Points, in no order, along strands that fork, close into loops and pass close to each other.
Points whose rows are less than 60.6 apart are linked; no others are. Some points are linked to none.
sapu: [ -4  -6 -11  13  13  10  -3   8   5   8  10  -1   0   6  -9  -1  -1  12
  13 -15  -1  -9  -7  12   2  12  -8  20  25   8  -3   1 -19  12  21  -8
 -14   1  17 -20   8   8  12  -9  -5   5]
Fevik: [ 11 -11 -10 -14  -9   9   1 -13 -14  17  -2   6   1   1   8   1   4  -1
  20   0  -5 -13  19 -17 -10  11  -3   6  -6  12  -7 -10  -2  11  -2  -8
 -14 -12  -5 -14  14   0  -7  12   0   0]
videg: [-11 -14  -2 -10   4 -15   4   6  17   6 -11 -22   1  -2  20   5   2  12
   7   5   2   2   5  11 -10 -32  10   1   1  18 -11  12  11  -2  17  -9
  -6   6  11  -6  -4   6 -12  -7  -3   3]
Napub: [ 16  -4   6  -2   7   9  18  -6  -1 -28  -8  -9  15  -3   5  13  -5  13
 -11  18  -3   5 -17   5  -9 -11  10 -17  -3   5  -3   0   0 -14  -9   7
  -1  -6 -13  11  -7   0 -17   4  13   9]
rokig: [ -5  14   3   1  17   6  -6  -3   5 -13   4  -5   0  -2 -15   0 -10   2
  -9 -18   6  -8  -4  -4   3   0  -2  -9 -11 -17  23 -10 -11 -12  -6  11
  23  -2  -5  10   9 -16  -3  -2  23   4]
panal: [ -5   4   6  -4  -4 -11   3  -7  15   9 -11  -1  -3   3   5  -3   6  -6
   7   9  15   7   2 -14  10  -2  -8  -5  -2  15  -4   9  14   5   1  -6
   4  12   9 -14  -9   3   3  -4  -8  -3]
tisut: [ 16  16   9   8  -6   1   4   8  -3  -3   2   7  12   3 -15   7  22  10
 -21  20  -2   6  -6  -1  -8   2 -13 -12 -15   3  -8  10   2   4  -8  10
   8  11   0  17  -9  -6   0  -7 -16 -13]
geva: [ 20  16   9   2  -1   1   5   0  -2   1  -2   2  -7  -2 -13   3   4   0
 -38 -10  22 -18   1  -5   0   6 -20   7   9 -32  -2   0 -11 -10   0  24
  -4  23  -4   7   7   3  -7  -5  -4  -6]
Zes: [ -5   6  -2 -13  -8   1   1  16 -21  17  -3  12  15   2  -7  -9   6 -17
 -16  18 -15   5   2  -1   5 -19   9   6  -4  23  -4  11  -4   0 -22 -15
  -7   2   3  -5   2  15   4  -6  -3  -3]
nivi: [ 19  -4   1   5  -6 -16  -5  11 -16   2   3 -17  -3  -4   1   9   0   5
   2  -1  -5   1  -4  20  -9 -19  11  -7   5 -18  -6   6   4   1   8   2
  -1   5   2   6 -13   7 -22  13  -2   2]
sugip: [ 16  -7  -1  14   5 -12 -13  21  -6   2  19   4 -14   4   9  -7  -4   9
  17 -12 -11   6 -11   1   7  10  -2  -6  11 -19  -3   3  -7   6  22   0
  18   6  10  19 -11 -13   2  15  -2  -1]
nemes: [  8 -10  -6   4   4  -4   9   2  18   4  -6   0  13  -3  10  -7 -15  13
   1  -6  -9   5 -16  13  10   8   8 -21  -6   7   4  -3   1  -9  14 -11
   3  -4  -6  -6   3   6   4   0 -15   8]
Fakoz: [  9  -8  -5   0  17 -10   1  -6  12   8   2  -9   0   1  -3  -7  -3   3
  23 -13  -5  -2  -2   2  15   0   0  -5   2  30  -8  11  -7   5  24   2
  13  -2   2 -23  -4   8  -8   1   0   4]
Suf: [ 14  -8   3   4 -12  16 -10 -20   4   9   5  -2  -3  -2  11  -5   6 -17
  21  -1  -1  10   6 -19   7   9 -11   3 -14   2  -6 -19  13  12 -18   1
  10 -16  -6  11 -13 -20  -9   9   8  -2]
luto: [ -4  -7 -15 -12   3  -7  13   2 -17   6  -4   8  12  -2 -15  -5  -5  -4
 -10  16  -1  -1  -2  -7  11  12  -1  -4  -2  24 -14  -2  -7   0  -2   6
   2   0   3 -15   8  34   5 -14 -14  -9]
nen: [ 19   9  -2   3  -4  -4   6  -2  -9   5   2   2  -6  -7  -3   7  -5   0
 -20  -5   8 -20  -6  -3  -6   5 -16   6  16 -17 -13  -1 -13  -3   4  12
 -13  25   9  -6  11  16 -13  -4  -2  -5]
museb: [ -7  -6  -2   4   7  13   2 -18  -6  -2   6  -4  -3  10  -5  14  13   9
   1  12  11 -17  14  -8  -6  15  -4  15  13 -18   1  -2  -4  -5  -9   9
 -21  -5 -10   8  15 -10   0  12   2  -9]
zibuk: [ -3  18   7  26  16  25  -5  -1  11  -3   9  -9  12  18 -25  14  10   2
 -22   0  -2  -9   1  -1  -1   2 -17   7   6 -21   5   3  -8 -10  -5   9
  -4  10   1  13  16 -13  -3  -4   4  -2]
vovop: [-37  16  -3  14  14  -3  -7  -4   9  -2  20  -1   2   5 -12   7  -4  -4
   7   8   5  12   7  -1  -5  -4  -3  -4  12   1  13   9   5 -10  -8   5
   6   7   2   1  11 -15  10  -7   1   4]
zik: [-14   1   1  13 -15  11   1 -10   8 -11   0   4  -7   3   4 -10   6   4
 -10 -12  -5  -3   5  -2  10  33  -1  10   7   7   4  -9  -5  14 -12  -9
 -14 -14 -11 -15   0   4  17 -13  -3 -11]
Zuten: [  9   1   6 -15  -6  -7  -3   2  -1  -8  -5   5  -9  -7  -3  -8  -6   4
  -5 -17  -1  -1  -5   7   6   0   9  -2  -7  -1  14   1  -6   2  -2   0
  -2 -13 -10   1 -15   2  -1   7  12  -1]
gud: [  5  13   8   3  -7  16  -2  -8  19   7 -19  16  12   0   5  -8   7   9
   4   3  -2   9   3 -21 -10  11 -10 -14 -29  11   0 -10   3  11 -10  -1
  17 -14  -3  17  -1 -25   5 -12   6  -2]
Bogem: [-28  13   3   8   2  -1  -1  -8  17 -10  12   4 -11  -4   9   6 -10  -5
   3   3  16   4  -4  -9  -4   2  -5   1  15   0  12   4   0  -7  -4   2
  -5  13   7  -5   6 -18  16  -7   9   5]
Zib: [-23  -6 -15  -4  10   4   5  -2  12   0   1  12   5  -6 -11   2 -11  12
   5  -7   5  -7  -2   6  -4  13   1   0  15  12   9  -6  -9   0   8   2
 -27  -4  -8 -15  19  17  17 -21 -11   9]
gakif: [-12  -9  -4  -9   8  10  13  -7  12  -6 -15  15   9  -3  -1  -1  -7  12
   0   8   7   6   3  -5   0  17  -5  -1  -2   6   2  -9  -5  -2   5  13
  -7 -16 -16   0  17  13  25 -23  -5   0]
per: [ -5   2   8 -12 -13  -8 -14   8   2 -15   5  10 -22  -6  12  -2   4   4
   5 -17  -7  -2   1   0   4 -15  13   2   0  15   9  10  -2  12   2   0
 -12 -12  -9   4 -30 -13  -3   3  24   3]
sumes: [ -9   6   7   2  -3  -1  -2  -1  13 -14   1  -3  -6  -4  14  -5  -3   8
   7   5   2  14   5  -5 -11   7   3 -18  -8  -9   6 -11   1  -7  -3   4
  15 -10  -5  25  -4 -16   6  -5   4  -2]
Zab: [  4  24   0  19   1  -3  -1  -2  10 -14   3 -17   0   2  -8  -4   8   6
 -21   1  -3 -10  -2  16  -1 -11  -9  -8   2 -16 -11   2   1 -10   4  10
   3  19   8   6  -2   3 -24  -8  -1 -12]
kaba: [ -3  -6 -10  -7 -14  -5  11  -5 -16   1  -7  16  -2  -3   2  -9   1  -1
 -14  17 -10   1   2 -12  14   6   2   1  -3  20 -13   0  -4   6  -6   3
  -6 -12  -2  -4 -10  25   1  -5  -2 -15]
figi: [  2   4 -11   1  25 -10 -12   2  16   4  10 -14   7   4 -10   0  -7  10
  17 -11 -14  -3  -6   6   8 -10  -1 -12   3   4  -1   8  -3  -7  12   6
  14   2   5 -12   5  -4 -18  -4   4   1]
Leg: [  5  14  -7  10 -15   6  -3   7  -7   4  -2   5  14  -5  14  -9  10  -2
 -10  13 -20   6 -12  -2 -10  -2 -11  -7 -11  14 -11  -7  -4   7  -6 -13
  -3   3  12  -2   1  -4   1  -9 -12  -5]
geze: [ -5  -4   2 -10  11   3  -8  -8   5  -4   0   3 -11   6  -3   9   1  21
  10  -5  14 -19  12  -4 -12  12   2  15  13 -31  14   2  -7  -5  12   7
 -13  -2  -6  17  12 -13  13   7  14  -6]
tevo: [-10  -3  -5  -4   1  12   9  -9  -1  16  -8  12  20   5  -4   3   1  -7
   3  11  -6   3   3 -22   1   8  -3  -8  -1  20   4   0   2  -4 -18 -18
 -23   0 -10 -18  22   5   3   2 -11   6]
pugip: [  6  -3 -12 -17  -1  12   5 -11  -2   8 -18   0  10  -8   8   0   0  -8
   7   6   6 -13  12  -9 -11   2 -10  10 -13   2  -4 -16  -3  -4   0  -2
 -11  -3   2 -11  27   6  -8   3   3  -3]
rarum: [  0 -16 -11 -14  -9  -2   6  -3 -12  16 -18   7   5   2  -8 -12  -4 -10
 -12 -26   8 -14  -1   3   5  13   3  20  -2  -2   5 -20  -9   7   6  -6
  -6  -2   1 -20  12  28  17  -6 -11  -8]
Dafa: [ -5   0  -7   2 -21  -2   2  -9  -8   2 -13   8  -1  -3  10 -12   7  -3
 -17  -2  -7 -13   5 -12   6  11   2  12  -1   5  -6  -7  -5  11 -11 -10
 -16  -5  -1 -11   0  18   3  -3   4 -15]
vun: [-17  10  -5  -3  16   7   8   5   8   9  -5  -1  25   8 -15  -1   2 -11
   0   1  -6  -2  -2   4   0  -8   8  -7   0  13  10   5   0 -11 -20 -23
 -13   7  -7 -19  18   6   1  -4  -8  10]
beg: [  6  12   1  20   6  -3  -9   5   7 -11  16  -9  -5 -12   5  -8 -15 -11
  -2  -9  -5  12 -18  -5   6   5  -4 -13   1 -20   3 -11  -5 -10   6   6
  30  14  13  10  -3 -12  -5  -7   2  -1]
gir: [  0   2  -2   5 -19  -1  -2   5 -14   3  -2  -3  -7  -3  20  -9  14  -5
   4  12 -12   6   7   6  -7 -12  -3   5  -2  20 -19  -1   3  16   3  -5
  -8 -11  12  -5 -11   3  -2  -3  -3  -5]
pir: [-12   1   6 -10   5 -17  -1  10   8  -3  -7  -4 -10   2   2   7   3   9
   9   8  11  -1   7  16  -6 -23   6  12   9   8  -3  23   5  -2  19  -1
  -7   9  15  -4 -14   4   3  -5   3  -4]
Nite: [ 20   7   6  -9  -8 -12   3   2  -6   0 -19  12  -2  -4   1  -4  15  13
 -16  18   7  -4  -4  -9  -1   6  -9  -2  -9  -6 -13   8  -1   8   0  12
   3   1   0  23 -18   5   2  -5  -4 -16]
pudul: [ -9  20  10   9   2  -6  -8  -5   4 -14   5 -12 -13  -6  -1   0 -10  -7
 -16 -19  11  -5  -3   0   3 -13   6  -3  -2 -17  19  -3  -5  -9  -9   8
  14  10   4   7  -4 -12 -14   1  26   3]
tis: [  5  -3   2 -11  -1 -14   4   9   0  13  -2   6 -16  -7  10 -14 -10  -7
  16 -14  15   1   1   2   6  16  -5  10   3   7 -10  -6  -4  15  26  -2
  14   8  18 -15   1  12  13  -6  -3  -2]
zat: [ -2  -8   5  -8   2   1  14 -22  18   5 -17  -5   4   2  -3  -3   2 -13
   3  -7  25  -2   8 -11   3   8  -2   0 -12 -13   6 -10  11 -13  -7  -5
  11   5 -10  -4   9  -4   1   6   1   6]
malof: [  0  -7  15  -1 -18  16  -4 -16   4  -7   1  14 -18   6  18  -8  17   6
  16   3   3   1   5 -13  10   5  -2  30   7  20 -15   9  17  21  -2  -4
 -12 -16   2  -2 -28 -11  13 -11  14  -2]
nuni: [ 18 -10   4 -17  -9  -1  11   6 -16   0  -6  28  -5 -10  14   2 -17 -15
   5   5   5  16 -14 -20   9  11  -7  -1  -3  11  -8   1  -2   4   4   4
   3   0   1  -3  -4   7  10   6   6   6]
gisom: [  2  -6  11   4 -10   9  -7   7  -8  -1  -8 -18  12  -4  -3  16  -3  -8
  -7  -3   2  12  -1  13 -20 -28  17  -3 -13 -17  13  -2  14  -7 -22  -9
   5  -1  -6  20  -9  -8 -14  16  14  13]
tabop: [ -7 -13  -1  -4   5   3   1  -3  -3  10   1  -6   0   9  -6   1   5   9
  16 -11  -1 -16  16  10   1  -1  15  15  11  11   8   8  -5   1  10 -15
 -20  -6  -1 -15   2   4   1  14  -4   2]
Gog: [-24 -11  -5  20  -7  -5  -8   5 -10  -7  24 -12  -5   0   2   0  -6 -10
   5  -4 -24  15   0   3   3  -6  21 -15   2   2  13  -5  14  -1 -14 -10
  12  -7  -6   4  -8  -6 -10  13 -11   1]
fud: [  3   5   3 -29  -5 -14  -4  10  -6  -5  -1  21 -15  -8   8  -1   0  22
   3   1   6  -9  13  -9 -15  13  -1  -4  -4  -8   5  -5  -9   5   4   7
 -11  -6  -6  18   5  -7  12  -2   4  -7]
nik: [ -5  11  10  -7  -9  -1   5   6   0 -19  -4   4  -3  -9   1  -4 -10   2
 -12  -2   6  12  -2  10  -2   1   7  -9 -15   5   9  -8  -3   2 -10   4
  15  -8  -6   7 -11  -4   6 -10   8  -1]
lav: [  6 -23  -1   9  -5   1  -3   7 -10  -6  15  -2  -5   3   5   7  -9  -2
   9  -1 -11  18  -6  11   7   1  14  -6   2 -11  11   0  10  -1  -1  -6
  11 -11 -12  11 -15  -5  -2  24  -6   6]
pog: [-36   6 -10  19  11  -3 -13  -1  -6   1  21   3  -2   3 -22   4 -11  -1
  -4  -2  -3  -4   6   1   2  13   2   3  20 -19  19   0   0  -3  -4   7
   3   5  -4   3  17  -2  13   0 -16  -2]
Soke: [ -1  19   3  24   7  21   6   7   1 -16   3 -19  15  10 -20  -1   9  -7
 -22   5  -1  -7   4  23   0 -10  -9   5   0 -19 -10   2  -8 -15  -3   2
  -1  10   9   7   7   8  -7 -11  -6  -7]
Gur: [-18 -11   1  -1  -3 -12  -7  11   3  10  15  -3 -26   4  13  -2   3  -6
  30 -10   5  16   8  -2   1 -13   4   1   8  16  -7   2  10  15  21  -4
  11   1  13  -7 -13 -12   4   2   5   3]
kagi: [  9  19  -2  11 -10   8  -7   8  -5   6  10   5  12  -5  -9   2  13   5
 -16   2 -13  -4   1  -2 -10  16 -15  -7 -17  -4   1  -6  -8  12  -5   2
  -1   2   0   6   4 -11   6  -8 -11 -12]
Mibe: [  3  -2   5 -20   2 -24   4  14   0  10 -13   8 -17  -1   4  -9   0   8
   5  -5  16  -7   6   9  -3  -6   5  15   6   2  -5  14  -1  11  29   4
   7   8  16  -2 -14  15   9  -4   2  -7]
budok: [ -4 -12 -11  19  12   7 -15   4 -11  20  11  -7  12  16 -17   1  -5  -9
  15  -7 -13   5   5  -1   8   6   0  14   6 -21   9   5   5   3  10  -5
  25   7   8  -2   8   0  -2  20 -20   0]
fezus: [  6  24  11 -14   1  -5  -7   4   3  15  -5  14  12   3 -17   7   2 -13
 -23  -6  10   3   2 -14   0  -6 -13   1 -21  12  11   9  -1   2 -17   7
  13  11   6  -1   1  -6   6  -1  10   0]
faki: [-23 -13   3  12  -2  -1  -6   0  14  -3   6  -6  -5   1  13  -2  -3   3
  22   4 -10  32   7  -6  -7  -5   4 -22  -5   5   1  -2  16   3  -2   6
  24 -18  -9  18  -8 -21   6 -11  -1   5]
namen: [ 12  -6   5  -4   7  23  16 -14  -3  -8 -25  -6  21   0  -4  -5  13 -12
  -4  15   0  -6   4   3   8 -11   0  18 -10  10 -12   5  -2  -5 -10   4
  -9 -13  -6   2   3  16 -13   6  10   4]
mozu: [-20   3  -7  11  20  -1 -15  11 -14   4  25   2  11   9 -34  12 -15   9
 -12   1 -11  -2  -7   0  -3   1   9  -2  19 -20  24   6   9 -14  -7   6
   3  12  -7   8  19  -2   5   3 -17   8]
sazes: [  4 -11  -2 -27   8   1   3   3  -2  -3 -10  13  -3   1  -7   9  -4  15
   1  -7  13 -14   5  -2 -11  10  -2   9   0 -15  11  -5 -10  -2   7   6
 -16  -4 -12   2  13   5  11   3   4  -3]
Sunos: [ -9  -9 -11   0  27 -10 -14   0  14  -3   9 -12  10   5  -3   8 -15  17
  19   0 -21   4 -10  -3  -1 -15  15 -20   9  -2   9   8   8 -13  11   4
   8  -7  -8  -2   6 -12  -9   1   8  14]
Gapi: [ -5  -7  -5   4  -9 -13   0   1  -1  -3   9 -13 -20   0  30  -6   8   2
  20   5  -5   8   8   0  -7  -7  -6  -9   6  14 -22  -5   3  14  16  -2
   8  -1  11  -1 -11  -1  -3  -6  -8  -3]
lunep: [  2  14   5  -1 -13  -5   2  -1   3   4 -23   0   6  -6   6   1   5  -9
 -17  -4   9  -5   3   7  -8 -15   1   8 -10 -17   1   3  10  -1  -6  -4
  -3   8   7   1  -5   6  -5   1  10   0]
Togir: [  0   4 -13  -6   7   4  -6 -11   3   8  -1 -14   2   4   8   3   8  -3
  24   6   0  -5  19  -7 -13 -13 -12   6  -9   1 -13  -5   0  -3  10   2
   1   2  13 -12  18  -9 -16  -2   4   0]
zozum: [  8 -17  -5  -9  -9   2  10 -16  -7  24  -3   3   6   9   0   0   6  -8
  18   5  -5   0  15 -20   7   7   5  -6  -7  25  -5  -1   9   8 -11 -15
 -11  -3  -9 -18   2   8 -10  15 -17   1]
zepo: [  8  -6   0   1  15  15  -3  -6  10 -10  -5  -8   5  -5  -6  -5 -13 -12
   8 -16   9   4  -9   0   6   4  -4   7 -10 -20  15  -7  -8 -15   3   9
  24  -4   0   5   8 -11   0   5  20   4]
Vafo: [ 21  -2   1   4   9  -5   4   5  -4 -18  15   8  -8  -4  15  11  -2  12
   8  11  -7   3 -20 -10   1   3  -7 -17  16   1 -10  10  -7  -3   4   9
  -6   5  -5   9 -11 -15  -5  10   6   6]
teno: [-10   2   8   5 -24   8  -7  -8  -1  -6   6  12 -20   6   9 -10  15   2
   3  -4   8   5   7  -3  13  26  -2  21   6  10  -8   4   8  27  -7  -5
 -10 -15  -1  -4 -13  -9  25  -9   6 -12]
Vaf: [ -7   4 -15   1  -1  -3  -6   2  -8   8  15 -10  -5  -1  -2   4   0   2
  11   9  -6  -8  18  12 -13   1  -7   5   0 -11 -10 -11  -3   0   6   2
   3   2  11   0  18   5 -10   0 -12  -9]
rup: [ 14   6   4  -8 -14  -9   0   5 -19  -7   1  12 -16  -7  12   0   5  14
  -5  11   5 -10   2  -2  -9  13  -7   3   6  -9 -11   3 -11   9   1  13
 -11  -3  -4  15  -7   4   6   2   0  -9]
vobed: [  2  16  11  10 -11  24  -5 -11  13   0  -3  17   3   7   5   1   4   3
   1  -5  -1  11  -1 -13  -3  13 -10   2 -13  20  10  -5  -2  16 -19  -4
  11 -12  -7  16 -12 -32  14  -6  15   8]
liv: [ 14  16   7  -2  -4   6  10  -8 -16  -5  -9   5  -2  -7 -21   2  14 -14
 -38   2  20 -16   3  -1   4   1 -13  14  -6 -12  -4  -3  -7  -1 -19  25
  -2  -1  -9   7   0  11   0  -1   2  -3]
gupo: [ 16  -8   0   5   2 -13   1  11 -11 -15  24  10 -18  -3  10   0  -3  12
  12  -1 -10   7 -11  -3   4  22   0 -20  12  -2  -8  -1  -8   3  11   9
   6  -6 -12  10 -14  -8   5   6  -7  -1]
Batuf: [ -7   9  -3 -10  11   7  -3  16  -9  17  -3   7  16   8 -20  -7  13  -8
  -6   0 -11 -10   5   0   9  -5   2  10   0  19   4  13 -15   6 -15 -16
 -16   7  -2 -15  10  11   8  -7  -7  -3]
Fuvo: [  6   0  -2  14 -10  -9  -9  11   5   6  14  -1  -2 -12   5 -10  -8 -15
   6  -7  -5  16  -8   1  -1  17  -1 -20  -9 -17   3 -19   4   4   9  -3
  23  10   9   5   3 -15   2  -4 -10  -9]
Mobo: [  2   4   8  -1 -10  21  -3  -9   9 -10  -4  19  -7   1  21  -3   7   4
   9   5  -7  12   0 -14  -4  -1 -11  10  -3  17  -5   1   2  12  -9  -3
  -5 -20  -5   8 -14 -27  12  -6  19   5]
fodu: [ 10 -11   5   0   1   3  17  -8  -2 -30   2  -3  -5  -8  23   7 -11   8
   1  13   1   5 -16  -2  -1   7   6 -11  11  -8  -1  -3  -4 -16   1   5
 -14  -2  -8  13  -9  -5  -7  12  11   9]
Rone: [ -2  10   8   0   8   6  -9 -15   5   3  11   2  -5   4 -20   5   9  -8
  -2  -2  10  -5   3 -12  12   8 -11   7   1   6  12   6  -3   4 -21  13
   8  -2  -9   5  -8 -20  -2   4  12   2]
tof: [ 14   0  -1  -4   0  16  20  -3  -7 -16 -23   2  25 -11   3  -2  -7  -2
 -15  12  -3   1 -15   4  -4  -7   3  -2 -18   3  -6  -6  -9 -13  -6   3
   0  -8   0   4   8  12  -7   0  10   7]
disug: [  8  -1   4  -2  -2  16   1 -26  14   5 -11   1  13  -1  -4  -2  10  -5
   9   4   5   0   9 -20   4   7 -10  -2 -23  10  -4 -14  12   8 -23  -1
  10 -16 -13  10  -6 -12 -13   6   5   0]
Loba: [-15  -2 -19 -20  10  -6   4   4   3   9   2  11   9  -8 -10  -3 -12   1
   4   5  -7  -4  -2  -3  -1   2   1  -6  -2  31  -4  -4  -5   0   1   1
  -6  -3   1 -22  20  21   6 -20 -10   4]
vula: [  5 -21   3  16  -1  -8  -8  11 -15  -9  16 -20  -5   1  -2  15  -3  -2
  -1   7  -7  14 -15  12  -3 -17  16  -3  13 -15  -1  13  13  -1  -7  -1
   7   3  -3  15 -22   3 -16  19  -4   5]
zapa: [ -6  -8   9   0  -8  -7 -12  18   4   1   2   0 -23  -1  17  -1   8  -1
  17 -19  -5   5  -5   5   0 -24   5  11   2  15  -6  16   1  16  14  -2
  -1  -6   7  -2 -30 -16  -2   2  15   4]
nulut: [  9   2   2  12   8 -15   3  -4  -9  -3  17 -19 -17   4 -12   2  15   1
   0  13  -3  -3   0  -3   6   0  -4  -6  11   7 -16  14  -3   3  -5  14
   7   6  -1   0 -17   3 -26   2  -7  -7]
gilu: [-12  -7  -4  -7   3  -5   7  -2   7   0 -14  -3   9  11  -2   0   5  15
  -6  -2  -3 -18   2  17   4  -8  17   8   9   5   8   8   0  -4   7 -21
 -28   1  -3 -13   3  14   4   4  -8   2]
Dat: [-13  -9   5   2  -4   1  -5   7   9   4   8   7 -17   2  13  -4  -2  -8
  21  -6 -10  32   0   2   9  -2   3 -11  -6  19   3  -2  11  12   8  -1
  11 -16  -6  -3 -12 -22  10  -2   1   7]
sova: [-18  13   7  13  -4  -2  -9   1   8 -10   9  -8 -11  -3  11   8 -10 -16
  -3  -8  13  12  -6  -1  -6 -20  -4   5   3  -7  12   5   4  -6  -6  -4
   9  16  13   6 -10 -17   0   1  18  10]
nis: [ 10 -21  -8   0   7  -8  -1  -8  10  20   8 -15   2   1  15  -7  -6   8
  20 -14  -9   1   5   4   8   5   7 -16  -5   8  -4  -6   2  -4  19  -8
  14  -8  -6 -12   8   5  -5   4 -14   8]
kidi: [-11  -9  -8   4  27  -6  -7  -2   4   3  10  -4  20  11 -27  16 -12  13
   8   7 -11   0  -8   1  -3  -6  13 -16  13 -14  11   9   9 -20   3   7
   4   2 -13  -3  17  -5  -3   7  -3  13]
zapok: [ 25   4   0  -5  -8  -5  -4  11 -22  10  -6  -5  14  -7 -11   3   4  -5
 -14  -3  -7 -12  -4  23  -3 -15  11  -6  -1 -14   0   8   2  -1  -5  -7
 -12   6   0  -6  -3  15 -16  17  -9   2]
tagiz: [ -3 -17  -5 -15  -6   2  13  -9   4  10 -32   5   6   4   0 -12   3  -8
 -11  -7  15 -11  11   5  10  -2   2  18 -15   1   0 -10   6  -2   9  -5
   6  -6  -4 -12  12  25  18  -5  -7  -9]
pize: [ -6   6  -2  11   2  -2   1   2 -11  -4  16 -13   7   2 -17   7   0  -5
 -16   7  -1  -4  -2   9  -5  -2  11 -13   4 -11   6  -4   4 -13 -20  -8
  -7  10 -10  -4   8  -1  -9   6 -11  -2]
Defud: [ -5   2 -10   1   0  -4   5   0 -10  -2  15 -10   1  -4 -20   6  -3 -12
  -6   3   5  -7  10  11  -6  12  -3  -3  -7 -17   0 -17   2  -8  -6  10
   7   2  -2  -4  19   8  -5  -2 -20  -9]
puz: [  6 -26   6   1   2   8  15  -8  23   5 -18   6   1   7  36  -7 -13  17
  -1   0 -10   7  -4  10   8   7   7  -2  -1   4   0 -10   6 -10  21 -13
  -7 -13  -6   1  10   9  21  -2 -14  10]
bimi: [ -4  -9  -1   9  -6  -8   4 -10   5   6   2   0  -2   6   2   2   5  -8
  11   0   1   8   1  -8  11  10   5 -13   3  16   2   5  12   5  -8 -15
  -7   2 -10 -14 -12   2  -1  14 -12   2]
rep: [ -4  -1   4 -17   2 -13   5  -4   4   0  -1   6 -11   1  13  -2   5  -6
  18  15  12  13  -1 -29  -2 -11  -7 -18  -2  26 -13   6  15   8  -3   6
  10   6   5  -4 -11  -3  -4 -11   0   2]
Kobuv: [  1 -10   1   9   1 -12 -12   9  -1  10  16  -7 -14   3   1 -10  -2 -13
  17  -8  -1  23  -3   2  11  13   1  -2  -1 -11  -4  -6   8  11  19   4
  35   1   7  11 -14  -9   8   7  -6  -8]
Pifa: [  2 -11   1 -13   2  -5   7  10  -3   4 -16 -17  12  -2   9   7   1  -8
   0  18  -4   8  -4  12 -13 -36   9   6  -2  14 -15  13  10  -6   1  -5
  -4   2  12  -9   4  18 -15  -3  -4   9]
fefon: [ -8  11 -12  -5  13   4  -5  13   2  -6  10  -6  -2   1 -14   3  -8  15
   4  -1  -7 -14  -4  24  -1  -5  -2   7  14   5  -1   6 -14   0  16  -4
 -17   7  16  -7   5   9   4 -13  -1   5]
Komu: [  5 -13   6  -5   4   1  15  -7  15 -19  -9   8 -10  -3  28  -5  -6   8
  13   8   8   0  -7 -13   2  18   0  -2  14  -2  -8   0  -2 -10  10  -2
 -11  -1  -7  10  -2  -1  11  -2   3   3]
Nuril: [ 13   3   5   2   8  -2  -4   1   7  -9  -2  -7  -9 -13  13 -10 -10 -14
  14  -9   5   9 -12   0   9   2  -8   0  -4  -8  -3  -4 -12  -6  10   8
  21   0   6   0  -5  -7  -5  -4  17   4]
bubu: [  5 -18  10  -8  -8   1  14   4  14  -5 -26  23  -9   1  33 -11  -7  14
   1   9  -6  10  -5  -8   2   1   7   5  -1   8  -4   2   3  -6  14 -10
  -7 -10   2  13  -4   2  18  -6   5   5]
fem: [ -6  21  -5   7   6  -5  -5   2   7 -19   8 -14  -5   1  -6   2  -2  12
 -10   3  -5 -13  -7  22   0 -17  -4   2  16  -5  -9   8  -6  -9  11   6
 -14  15  18  -4  -5   7 -15 -10   7  -1]
boban: [ -4   8  -3  -3  -5  -7  -1   5   6   0 -18  -3   7   8  -6  -1   2   6
 -17 -11   7 -17   4  21  -4  -9   6  10  -1 -21  14  -2   7  -6   5 -18
 -16  11   5  -7   5   9   5   8  -4  -2]
kepan: [ -2  11   5  10   4  18   0  -9   1   2   5  -6   8  13 -16  13  17   2
 -23   5   9 -16   9  -3  -3   6  -9  15   2 -17   8   1  -4  -6 -22   2
 -19   5 -11  12  14 -14  -3  12   3   0]
Duf: [  9   4   0  -7  -9  -7  -1   8  -7   8  -6   6  -5  -7  -6  -7  -6 -13
  -5 -17  14  -1  -6   2   7  20  -9  10  -3 -10   1 -12  -9  11   9   1
   3   7   5 -11   4  12  15  -4  -7  -9]
Mibu: [-12  -4  -6  12  -5 -11   0  -2 -13  -1  28 -13  -9   2   0   6  -1  -7
   5   6  -8   3   5  -2  -1   1  13 -12  14   5  -1   0   5  -2 -11 -11
  -8   3  -4  -7  -1   2 -14  13 -17   0]
pupo: [  5  -2  -5   4   6  -6 -17   5 -22  -2  14  -9  -9  -2 -19   4 -12  10
  -9 -19  -9 -20  -5  13  10 -11  15  -2  19 -28  18  -3   0 -13   7  -2
  -8  14   8  -1   2   9 -15  20   4   7]
zeten: [ 32  12   0  -1  -8  -3  -1  13 -20  13   4   3  10 -10 -10   9  -7  -5
 -20  -1   1  -8 -12  11  -9  -6  -6  -2   3 -19  -8   2  -2  -3   0   7
  -7  19  11  -6   7  15 -13   1  -9   2]
zeg: [ -4 -12   4 -10   0  14  14  -5  -4   2 -24  -4  13  -2  12  -2   0 -18
   2  17   0   6   3   9   2 -23  12  17  -5  18  -7   9   6 -12  -1  -7
  -8  -5  10 -10   5  17  -4  -2   1   9]
Bolor: [ 11  20  11   4 -13  10   1  11 -11   1 -12 -10  21  -5  -7   8  10 -12
 -22  -1   4   0   8  22 -18 -25   9  -1 -19 -21   7  -1   6  -3 -12  -1
   3  -6   4  16  -1  -2  -7   4  10   5]
nem: [  8  12   8 -10  -5   6   4  -5  -5   9 -17  18   9  -1 -22  -3   8 -16
 -27  -3  19  -6   1 -16   6   6 -15   9 -21  -1   3  -4  -4   6 -17  12
  13   2  -4   7   0   7  11  -6  12  -7]

How many points has the smallest loop of links through each point below? Write 0 if it is on no loop.
tis: 0
Gur: 8
pudul: 25
Vaf: 9
Leg: 0
Loba: 0

A tip is a point with one link. Name the tips that can be reached along the links from each point below, in the order of the rows.
luto: Suf, gakif
zapok: Zes, fezus, rep
bubu: tagiz
fud: sapu
boban: gisom, tabop

A fork is a point with three links, a tip a point with one. Leave the first point through the second and follow the links. Name the first fork or tip that comes.
puz / nemes: fodu
gir / Leg: sapu
namen / zeg: tagiz
fezus / nem: Mibu

Name the points in between on the shortest way along the links from the first point to the second, in order.
zozum / zeten: bimi > Mibu > Gog > lav > vula > nivi > zapok
vobed / Loba: Mobo > malof > teno > zik > Dafa > kaba > luto
kagi / sapu: tisut > Nite > rup > fud > sazes > geze > museb > kepan > zibuk > Soke > Zab > fem > fefon
kidi / videg: Sunos > figi > Fakoz > nis > nemes > puz > bubu > Komu > fodu > Napub > tof > namen > zeg > Pifa
tof / tagiz: namen > zeg > Pifa > videg > pir > Mibe > tis > Duf > rarum
zapa / rup: Gur > Gapi > gir > Leg > kagi > tisut > Nite
